Each row is a point on a tangle of strands that fork and nearly touch. The rows are in no order.
Points whose rows are less than 149 apart are linked; no others are.
j20: [-64   3 -27 -11 -13 -53   5 105  10  -8 -20 -17 -32 -25 -44 -40  -4  25
  36   6  40 -24  11  47 -18  10 -30]
j678: [  1   6   8 -25 -42  12  23  23  38 -14  31 -21  34 -13  31   5  29  -4
   0  41 -27  -9 -33 -94  20 -29   0]
j931: [ -8 -86  26  87  -5 -57 -24 -19 -17  52 -29 -38 -54 -38  -8   9 -11  -3
 -24  43  24   8 -54  10 -34  18 -38]
j553: [ 26  10 -29 -20  59 -17  -2 -56   5 -14 -20 -10  12 -42  10 -50 -45  -9
  -6  15  22  21  73  24   1  38  35]
j660: [ 40  46  70 -66  91 -30  44 -67 -35  14   6  36  -3  13  -5  -8 -34   0
 -22 -66  48  -3  27  -3  70 -21   1]
j277: [  5 -45   5 -18 -42 -14  16   6 -18  17  -9  29 -60 -30  -3   2   3 -15
  40  16  19  41  -5   8  -8  95  -3]
j108: [-47 -20  55 -45 -71 -24 -21  32  -6 -23 -13  -2  16  24 -53 -13  66 -48
  24  31 -35   4   8  67   3  -6  27]
j273: [ 13 -10 -47   7  56  17 -34  33 -26  23 -10  31  -3  40  34 -11 -61  42
  -6 -41  10   6  46  47  -4  48  -4]
j498: [ -4 -65 -56   5 -24 -40 -24  68  96  -9 -10  18 -26 -45 -49  30  -8 -18
 -15 -21  -4  -6 -34  26 -18  26 -40]
j567: [  8 -31 -14  -8 -47  29 -41  56  13 -16 -14   5 -12   5 -24  28   1  10
  19  -3 -29 -18 -23 -19  -1  -1  -7]
j867: [ -2  -3 -17  27  38   6 -48  26 -16  23 -28   7 -62  22   6 -31 -85  24
  33 -10  37  11  41  80 -14  56  11]
j200: [  2 -65 -39  65  11  -8 -31  13  60  10 -14  25 -12 -69  52  33   4  14
 -11  33   2  -9 -26  -6 -17  29 -44]
j662: [ 21  16  -5 -39  25  16  53 -16  49  29  21 -32   7 -56 -11  42   7  15
 -15 -27 -28  49  12  -9  -4  45  24]
j401: [-57 -33   6  35 -36  11  28 -28 -14 -13 -13  -3 -13  14 -40 -28 -32  40
 -27  75 -18 -26 -26 -61   7 -57 -37]
j682: [-38 -14   0 -17 -21  52   0  16 -36 -29  18  34  37  38  47 -12  70  15
  33  -4 -20  -1   7 -20  41 -39  10]
j486: [ -3  43  48 -56  78 -18 -18 -76 -36   1  -9  46 -13  20  -5 -43 -63  13
 -46 -48  31  16  59  46  52 -28  13]
j541: [ -4   7   2 -12  23  32   4  -5 101 -25  29  -1  66   5  30  45  82 -52
   1   5 -64  -4  -4 -15  -5 -40  32]
j402: [-14 -11  29  16 -15  62 -42  -2 -54   1 -32   5 -33 -21   2 -44 -21  45
  47  42  -8  -6 -11 -16  -8 -25 -27]
j794: [ -51   -1   45  -43 -101  -22    2   69  -22   -2   -1  -39   -7   15
  -63  -13   23    1   10   11  -17   -4    6   14    5  -33   24]
j12: [-25 -53 -17   0 -22 -58 -11   8  65  20  27  -7  30  10 -10  38 -37 -33
 -24  63 -41 -27 -30 -90 -45 -32 -24]
j558: [ 67  55 -11 -68  58 -12  42 -15 -20 -17  11   1  42 -17  11  -5   5 -42
 -39 -50   9  20  43 -13 -11  31  22]
j76: [ 28  45 -11 112 -54  31  31 -70 -41  31   3 -29 -27  24   3 -21 -20  36
 -32  39  35  -5 -39 -34  15   3 -28]
j159: [-44 -19 -20  36  12 -66  -1  58  15  30 -40  -6 -81 -26 -50 -33 -20   0
  54  28  68 -24  -4  58 -40  40 -34]
j87: [ 24 -14  16 -43  71  41  30  23 -11 -18   9  40  15  59  22  16  66 -58
 -43 -65 -12  42  52  15  24  -7  62]
j95: [-29   0 -10 -18  33  15 -21  39  25 -30  11  18  47 -36  30  24  25  13
 -13  30 -66   9  26  -6 -56  14 -26]
j608: [  2 -27   3   2  44 -51 -15 -20  47   2 -13 -32  38 -27 -16  36 -34 -13
  -1  58 -35 -18   4 -46 -35  -1  -6]
j873: [ -5 -11  53  15 -28 -13  17  -9 -55  25  -7 -15 -85 -20  16 -32 -16  18
  30  48  35  36 -12   7  16  73  -1]
j447: [ 29 -26  -5   4  52 -10 -22 -22  15  -6 -35 -34  14 -33  10  -6 -42   0
  21  36  -8  -4  47 -19 -18  11  38]
j350: [ 54 -21 -18  50   2 -26 -29 -12 -34 -12  -7  12 -68  21  29  -6 -33   3
  10 -21  63  26 -18  22  46  49  17]
j626: [ 26  75  30 -23  20   6  69 -50 -16  16  38 -39  21  14 -24  38  -9  13
  15 -74  15 -32 -32 -46  17 -55  13]
j817: [ 34 -36 -54  39  57  21 -18 -15  46   0 -24   3   2 -63  69   5   0   3
  13  28  11 -12  27 -11 -12  33  19]
j54: [  4  57  53 -30  27 -30  55 -80 -69  25  25  16 -34   4  16 -24 -31  28
   4 -36  53  18  -7  -8  50  -8  -5]
j716: [ 45  53  39 -19  77  26  43  -6  23 -29  -2 -34  64  38  20  24  63 -58
  -8 -66  -3 -37  13  12  10 -56  65]
j489: [ 45  14  -5  58 -50  20 -19 -55 -64  50  -4  16 -56   8  26  -3  -3  29
  11 -34  58  30 -19  22  42  35   3]
j352: [ 19 -67  22  58  34 -50 -18 -45   6 -12 -32  -5 -66 -43 -12  11 -30 -18
  -2  41  19  24 -35   2 -10  19 -19]
j458: [  44   49   13   94  -36   17   10 -102  -48   39   17  -23  -26   -5
   31  -15   33    0    1   -5   87   14  -20   -3   42   19   -1]
j670: [ 13 -13  10 -29  14  22   6  41 -15 -41  -3  21  22  66   8  -4  74 -70
 -68 -38 -30  49  34  74  17   4  66]
j672: [-41 -59   3  96 -41   4  26 -23 -31  33 -45  -3 -43   2 -33 -41 -45  21
 -53  80 -10 -34 -41 -35 -45 -39 -77]
j972: [-47  -2  28 -14  -6   7 -58  49 -38 -39 -29   8 -31  42 -40 -25 -16  19
  33   0  -8  -7  28  62   7 -33   8]
j607: [-50  14  -6 -17  12  23 -15  34  81 -12  35  26  66 -30  61  54  56 -20
 -18  35 -75   2  -6 -30 -42 -30 -24]
j425: [ 35   5  -3 -79  -6   7 -28  35  36  -5   1   1  31  34 -30   2 -16 -23
 -27 -40  -6  -7  22  25  44  50  17]
j4: [ 39  20 -18 -15  67   6 -14   7 -30  32  19  43  47  25  40  -6 -48  44
 -31 -51  19  -3  22  20  41  35 -43]
j823: [-26 -21 -17  82  -9 -34 -46  15  -8  37 -22  -7 -76  17 -22 -35 -69  11
  45  45  58  -9  -5  61 -32  37 -14]
j349: [  6  37  -3 -27  -8 -25  19 -56 -59  -4  22 -17   5 -27   9 -15 -26  48
  -8 -37  28  29  15   0  34 -29  14]
j73: [ 17   0  11   6 -20   8   0   7  12 -31  -6  -1  45  57  24  25  92 -59
 -25  -9 -73  51 -29  76  -5 -33  67]
j188: [-34  28 -43  10  11   1 -26  22  -9 -16  20   6  46 -27  44  11 -25  58
  -5  26 -43  -3   4 -14 -45   2 -34]
j252: [ -8   6 -10  40   8  71  12 -52 -54  31  -3   6 -24 -38  44 -31   3  46
  67  19  19   3  -4 -20 -15 -15  -7]
j704: [-53 -53 -30  24 -72 -25 -17  72  10 -24 -12   2  18   6   6 -21   1  -7
  -3  61  -9 -61  -3 -54 -25 -61 -16]
j989: [   1  -21  -50   60 -100  -23  -14    8   -9   36  -23    6  -31  -24
  -58   -7  -12   -6   16   28   27  -33  -39    4  -49   25  -47]
j530: [  3  60  10   1  32  29  43 -10  76 -15  35 -32  79  44  33  48  81 -61
  11 -53 -32 -41 -14  11 -10 -69  61]
j399: [ 29  53  -6 -32 100  40  58   3  18   0  12 -10  86  19  23   5  42 -36
 -53 -93  21 -41  58  25   7 -42  53]
j696: [ -5 -31 -60 -34  -8 -30 -29  64  88 -37  21  30  25 -19 -35  18  -8 -45
 -32  -3 -32   2  11  24 -44  38 -19]
j191: [ 24   9   1 -50 -19  -5   7   0  18  39   4 -20  -6 -18 -17   9 -35  33
 -20 -30  12  27   4  24  50  76   5]
j297: [ 44  37 -33 -32  67   1  -8 -29  16  14  24  36  82  38  21  14 -35  18
 -13 -52   2 -26   5 -21  46   9 -27]
j65: [-25  13  59 -33 -18  29 -62  -8 -72 -23 -27  15 -42  -7 -14 -46 -16  20
  48  15 -12  14  28  35 -10 -37   5]
j35: [ 28  62   8 -50  94  22  79 -23   4  19  21 -26  53 -18   7   2   3  -1
 -19 -80  27 -22  48  10   7  11  29]
j805: [-28   2   7 -26  48 -14 -40  54 -21 -43 -28  29 -59  66 -40 -22 -54  -2
  24  -8  13  -8  35  60  -6  28  -6]
j464: [ 57  60 -41   8  28  22  22 -41  24  16  35  13  39   8  49  23  -3   8
  19 -23  27 -33 -46 -58  23  35 -32]
j982: [ -38  -22  -34  104 -100   -2   14  -18  -46   44  -25   14  -48   -1
  -53  -29  -19   14  -16   47   22  -15  -30   12  -59   -1  -61]
j149: [-11  30 -31  75   5  26 -18  17  -2  30   7 -29   1 -35  67  20 -35  75
 -11  45 -20 -11 -24 -23 -45   0 -31]
j322: [ 18   2 -39  -6 -70  27 -58  62   4 -41   1  32   3  62  -4  11  -7   6
   1 -34 -12 -46 -44 -38  28 -34 -25]
j427: [-55 -24 -39  13 -83  -4  25 -25 -34 -19  21  23  -5  16 -33 -35 -32  33
  -5  31   8  -6  -7 -35  23 -21 -24]
j687: [ 26   8 -20  20 -13  10  28 -28  32  14  22 -11  -4 -25  37  17  13  14
  17  21  15  -5 -48 -72  24  29  -9]
j55: [ 11  53  24 -64  23 -11  -8 -89  -8 -29  -4  20  37  14 -50  21  15 -50
  -5 -33 -27  24  46  25   3 -29  46]
j494: [  9  18  36  54 -49   4  19 -31 -40  37 -12 -32 -59   0 -17 -21 -26  18
  -4  65  19   1 -34 -32  10  45 -23]
j6: [-27  37   9 -23 -77 -33 -27  98  17 -26  18 -39  30  64 -57   6  18 -22
  -3   1 -41 -12 -30  14 -18 -36  -5]
j821: [ 30  55   6 -46  73   1  -3 -75 -34 -12 -20  10 -16 -41   8 -68 -48  -7
 -48 -33  40  32  67  45  -1  -5  32]
j831: [ 28 -27 -49  14 -69 -14 -46  48  30   8 -26  -2 -24 -34 -56  24 -19  -4
  24  -9   3 -31 -35   7 -40  23 -24]
j933: [-61 -23 -32 -26 -47  31  -1  -4 -47 -11  28  50  -1  21  -4 -20   6  47
  24 -22   4  14  16   8  28 -10 -17]
j367: [ -2  52   8 -36  42  18  88 -25  35  -3  37 -48  30 -76   2  18  29  18
   6 -45   0  10   6  -2 -15   7  19]
j589: [ -32 -107   12   -1  -35  -26   29   42   27   38    0    5  -52  -26
   -8   14    7   -5   20   38   -4    7  -37  -33   -7   57  -24]
j275: [-26   1  -5 -55 -19 -15 -12 -55  14 -33  14   8  59 -21 -46  -3  16 -18
   3   0 -28  22  29   9   9 -15  10]
j971: [ 21 -11  37 -34  62  29   8  -4 -46 -20  -9  26 -17  47  24  24  18 -10
  22 -42  -6  29  41  -9  21 -15  50]
j172: [ -4 -13 -15 -58 -19 -24 -20  66  70 -46  17  13  22  49 -46  -4  23 -73
 -29 -18 -27  13  26  47  -3  26  25]
j351: [ 42  36  16 -42 -47  13   3  15  -7  -1  28 -34  46  42   4  12  10   8
 -15 -16 -30  -8 -22 -69  30 -40  12]
j740: [-48 -91   3  -1 -51 -46 -25  37  43  19 -18 -17  43  -7  10   7  15 -45
 -26  57 -26 -56 -23 -74 -40 -71 -22]
j996: [-44  -1 -50  11 -66 -48   2  98 -12 -15 -15  -9 -12 -13 -25 -44  -1  11
  40  25  33 -51  -2  -5 -36 -24 -28]
j701: [ 13   8  33 -22  47  68  12 -43 -59  22 -16  23 -55 -19  30 -11   1  33
  60 -37  15  29  30  10   1  -6  27]
j44: [ 50  -5  -6  72  51 -12   2 -74 -11 -18  -4   2 -61  -9  28  14 -10 -17
  23   5  41  30 -17   4   6  41  12]
j878: [-16 -40  57 -11 -24  30 -18  24  35 -12 -17  -9  20  39  -8  25  87 -41
  13  31 -66  21 -17  30  30 -17  43]
j204: [ 22  58  44 -25  14  14  33 -14  23   0  24 -74  27  16 -23  52  10   3
   8 -25 -32  -7 -28 -61  15 -53  40]
j803: [-60  -7  31 -28  -9   4  15 -26   0 -14   8 -24  56 -42 -22   5  51  16
   0  21 -47  33  34  23   8 -48  25]
j398: [-12 -84 -11  52 -39 -25   8  42  44  40  11  22 -50 -39  41  35  31 -16
 -22  39  -1   6 -74 -39 -28  48 -54]
j49: [-11  14  36   2  51  54  -6  -8 -30 -38  -4  15  23  43  41   9  68   6
  39 -15 -30   0  10   3  22 -57  25]
j820: [ -6  -1   1 102 -34   1 -22  47 -16  17  -6 -32 -41 -37  39  -4 -16  63
 -34  56   1  -8 -58  -1 -23  12 -60]
j950: [ 63  56  27 -82  49 -23  30 -52   5 -22  28  15  44  27 -34  17  13 -73
 -40 -71   1  25  28  -7  11 -16  23]

A fork is a point with three links, a tip a point with one. Leave the first point through the second and follow the links. Name the first fork or tip that comes.
j458; j76 -> j447
j873; j494 -> j931
j716; j530 -> j820
j867; j273 -> j626
j447; j608 -> j867
j6; j794 -> j971
j35; j367 -> j831
j820; j149 -> j35

Follow the links from the first point to the second, and from the first to the third. Name the last point that the two ways share.
j660; j252; j352 -> j447
j794; j351; j740 -> j867
j878; j817; j367 -> j971
j322; j464; j794 -> j971
j803; j149; j989 -> j35
j351; j704; j982 -> j867
j54; j76; j823 -> j447
j55; j425; j95 -> j35
